The views of a scene show one set of named points, each view turned or mirrored, shifted and resized as a whole, with a little noise and some points left out.
In the rows, 128 means zero.

Scene 1
View 1
z167: [139 113 141 127 134 121 133 107 140 130 138 117 130 132 116 158 149 150
 122 156 124 121 121 135 138]
z849: [136 114 147 132 128 119 134 113 129 118 145 120 140 127 118 142 152 146
 144 144 132 112 123 133 144]
z269: [143 106 152 130 142 123 124 104 150 123 142 107 136 130 113 173 147 162
 113 166 104 128 120 131 138]
z132: [132 105 168 141 123 120 125 103 129 106 144 106 139 122 118 150 154 158
 145 151 106 113 125 134 155]
z603: [138 124 144 127 130 115 135 105 130 141 150 116 149 139 109 153 151 147
 104 168 142 130 121 138 130]
z399: [134 119 132 120 134 112 139 112 151 143 125 125 117 137 119 164 146 144
 122 139 122 116 125 132 131]
z141: [118 125 156 128 129 101 135 116 143 135 138 117 137 143 117 162 155 143
 121 132 119 111 140 132 130]
z333: [144 119 121 124 132 122 142 115 132 134 138 132 128 128 119 140 146 141
 136 146 149 115 117 136 135]
z638: [130 126 138 125 127 109 140 109 135 144 137 122 133 141 114 153 151 142
 114 150 138 119 126 137 132]
z671: [140 126 115 118 125 117 147 107 136 155 124 132 112 137 119 148 145 137
 116 148 150 119 115 140 131]
z98: [123 118 164 130 141 106 128 119 151 125 146 112 147 139 114 171 154 152
 120 140 107 115 140 127 130]
z147: [125 126 141 126 128 106 140 116 139 139 136 125 131 139 117 153 152 140
 127 136 132 111 132 135 131]
z514: [127 137 121 118 125 103 149 119 135 157 133 136 128 147 117 145 149 130
 117 134 158 113 130 137 122]
z425: [126 124 139 124 131 107 141 117 140 139 136 125 131 139 119 153 150 140
 127 135 134 110 132 133 131]
z812: [143 126 114 117 121 118 145  94 136 161 119 126 107 138 116 152 144 139
 104 162 146 127 107 144 132]
View 2
z132: [112 150 143 130  89 143 135 164 158 165 124  97 126 154 140 117  89 156
 139 140  93 144 127 133 136]
z849: [121 139 128 130 105 138 128 142 137 155 119 112 126 137 149 137  92 146
 133 135  98 139 140 131 135]
z603: [118 137 131 125 101 135 110 139 132 142  93  99 136 129 147 134 129 134
 113 134 124 162 137 110 109]
z399: [133 111 117 145 112 136 125 143 138 135 108 106 116 152 136 137 126 126
 111 128 126 136 128 131 136]
z514: [135 107 122 127 136 132 118 103 119 129 104 122 120 125 155 151 124 111
 115 134 135 129 143 122 128]
z638: [124 123 134 129 115 138 118 130 135 139 104 106 124 135 146 138 123 128
 119 134 126 144 133 120 122]
z98: [120 141 123 134  83 119 125 157 136 154 111 106 131 175 147 110 110 128
 115 138 132 136 122 116 121]
z812: [136  99 134 139 134 156 114 123 145 122  92  95 114 114 131 158 151 132
 113 123 125 158 135 127 128]
z141: [123 127 131 128 102 123 129 138 137 149 116 112 124 165 149 117 111 121
 120 141 136 128 124 122 127]
z147: [127 121 127 130 114 130 126 130 133 142 114 114 121 145 148 134 111 125
 123 135 126 130 133 127 131]
z671: [136 101 124 138 135 148 117 120 134 124 101 109 114 119 140 160 136 128
 115 125 121 145 140 129 135]
z333: [130 122 114 137 121 142 120 131 126 138 109 114 121 118 146 157 107 139
 120 127 100 143 149 133 139]
z425: [128 120 124 132 115 130 125 130 131 142 113 116 123 146 148 136 114 123
 121 135 125 130 133 125 132]
z269: [119 138 124 143  79 138 117 177 148 148 101  87 130 157 130 122 127 147
 111 129 112 164 123 121 124]
View 3
z132: [139 118 114 103 104 130 122 112  87 118 111 119 107 122 138 144 101 114
 148 114 126 140 124 149 142]
z399: [139 139 123 113 130 128 137 125 133 119 122 135 123 130 115 147 111 120
 145 118 134 125 142 129 127]
z167: [141 130 120 111 124 134 132 126 120 115 123 132 112 129 124 142 104 117
 142 124 136 138 126 135 135]
z849: [138 114 121 113 119 134 122 130 104 125 120 131 113 122 129 133 111 116
 145 122 123 135 137 147 135]
z425: [134 129 129 119 132 135 128 129 121 126 124 128 124 125 118 139 118 124
 142 122 129 123 144 135 124]
z514: [137 127 138 128 146 140 134 144 134 136 136 136 124 127 109 125 125 129
 140 130 134 118 150 133 112]
z269: [141 140 118 107 118 132 127 113 118 100 118 125 111 133 129 158  95 114
 140 126 140 147 115 132 146]
z671: [146 129 131 119 141 135 149 146 140 130 134 145 112 132 109 127 112 118
 144 124 141 125 138 131 116]
z638: [138 130 133 120 134 139 133 130 122 125 128 126 114 127 117 134 113 125
 139 129 138 129 131 134 123]
z147: [137 128 127 115 130 134 132 128 122 127 124 130 120 125 118 137 115 123
 145 121 131 123 142 137 124]
z603: [138 134 134 122 135 144 127 129 118 114 131 122 111 130 123 138 107 125
 131 141 145 144 119 134 130]
z812: [150 134 132 115 142 136 159 142 142 126 136 142 104 135 107 126 104 117
 142 126 151 129 123 129 114]
z333: [142 114 124 116 128 134 132 148 126 127 130 148 114 128 121 128 112 112
 143 126 126 134 142 141 131]
View 4
z514: [124  83 143 130 107  78 134 106 105 174 167 142 131 134 154 143 108  56
 124 153 120 135 116  92 172]
z603: [155 109 148 112 125  74 142 122 149 126 143 115 126 156 163 125 144  79
 147 142 162 137 140 101 113]
z141: [110  74 144 112 135  75 134 125 131 134 141 163 135 133 152 115 131  96
 159 174 163 102 171 117 149]
z269: [144 111 131  71 150  93 141 128 156  89 121 131 113 164 171 130 152 106
 155 143 156  94 186 110  85]
z147: [115  82 136 107 131  81 140 113 117 143 144 151 128 131 155 129 130  81
 136 163 140 115 154 108 153]
z98: [120  83 144  99 155  84 138 135 156 115 138 170 138 146 157 103 148 109
 170 161 176  93 179 113 135]
z849: [127  88 119  78 158  91 161 101 111 117 126 134 117 115 157 119 167  80
 117 163 156 123 166 106 149]
z132: [121  89 114  63 172  79 163 107 121  85 102 132 112 114 157 112 182 104
 133 182 178 109 205 130 121]
z812: [139 108 133 108  90  79 127 100 107 144 146  97 104 157 168 181 101  58
 123 145  98 130 133 103 108]
z333: [136  98 119  84 138  99 156  93 104 139 143 130 114 127 165 141 145  63
  99 143 119 128 137  85 154]
z167: [135 103 128  83 138  90 143 111 128 115 131 129 114 144 166 137 142  86
 134 149 141 112 166 103 119]
z638: [130  92 139 112 120  75 138 114 125 138 144 129 123 139 158 137 129  74
 137 158 143 127 144 106 134]
z425: [119  82 136 106 129  85 139 113 116 142 147 153 126 132 156 129 130  80
 134 159 141 111 152 104 157]
View 5
z671: [119 179 103  84 162  94  97 121 124 117 117 135 173 128 118 143 134 110
 124 108 101 110 118 105 107]
z603: [127 193 107 116 145 105 138 141 114 126 126 129 155 143 159 122 146 118
 116  95 135 102 134 105 107]
z167: [128 182 102 123 149 113 118 134 113 106 119 143 138 133 147 136 128 107
 104  90 127 106 139 112 120]
z812: [127 179  93  91 160  88  92 134 127 111 120 142 180 126 130 153 150 119
 128 106 111 106 104 100 101]
z333: [120 176 109  91 144 116 117 121 131 115 121 131 156 117 120 131 117 101
 107 104 100 111 137 116 130]
z132: [136 187 112 136 139 142 118 144 100  90 107 146 108 104 172 125 123  99
  90  80 129 119 167 126 146]
z141: [113 198 124 112 175 112 114 125  84 118 106 130 126 148 152 122 123 102
 108  89 127 116 166 118 110]
z98: [116 196 118 136 164 117 130 128  86 115 113 135 112 161 162 122 116  98
  99  80 141 106 172 119 112]
z514: [107 194 121  70 172  97 108 116 110 137 117 120 169 140 118 125 130 107
 128 113 102 117 139 109 104]
z269: [135 177  94 153 145 116 129 139 110  95 120 151 125 147 165 142 130 107
  96  75 146  95 140 111 116]
z399: [117 180 105 110 171 102 100 120 106 106 114 141 141 147 129 144 119 100
 109  93 118 104 142 112 107]

Which points are out of place in each view (at most two, in the order of its rows)? Write none if all are in place.
view 1 | z603
view 2 | none
view 3 | z147
view 4 | none
view 5 | none
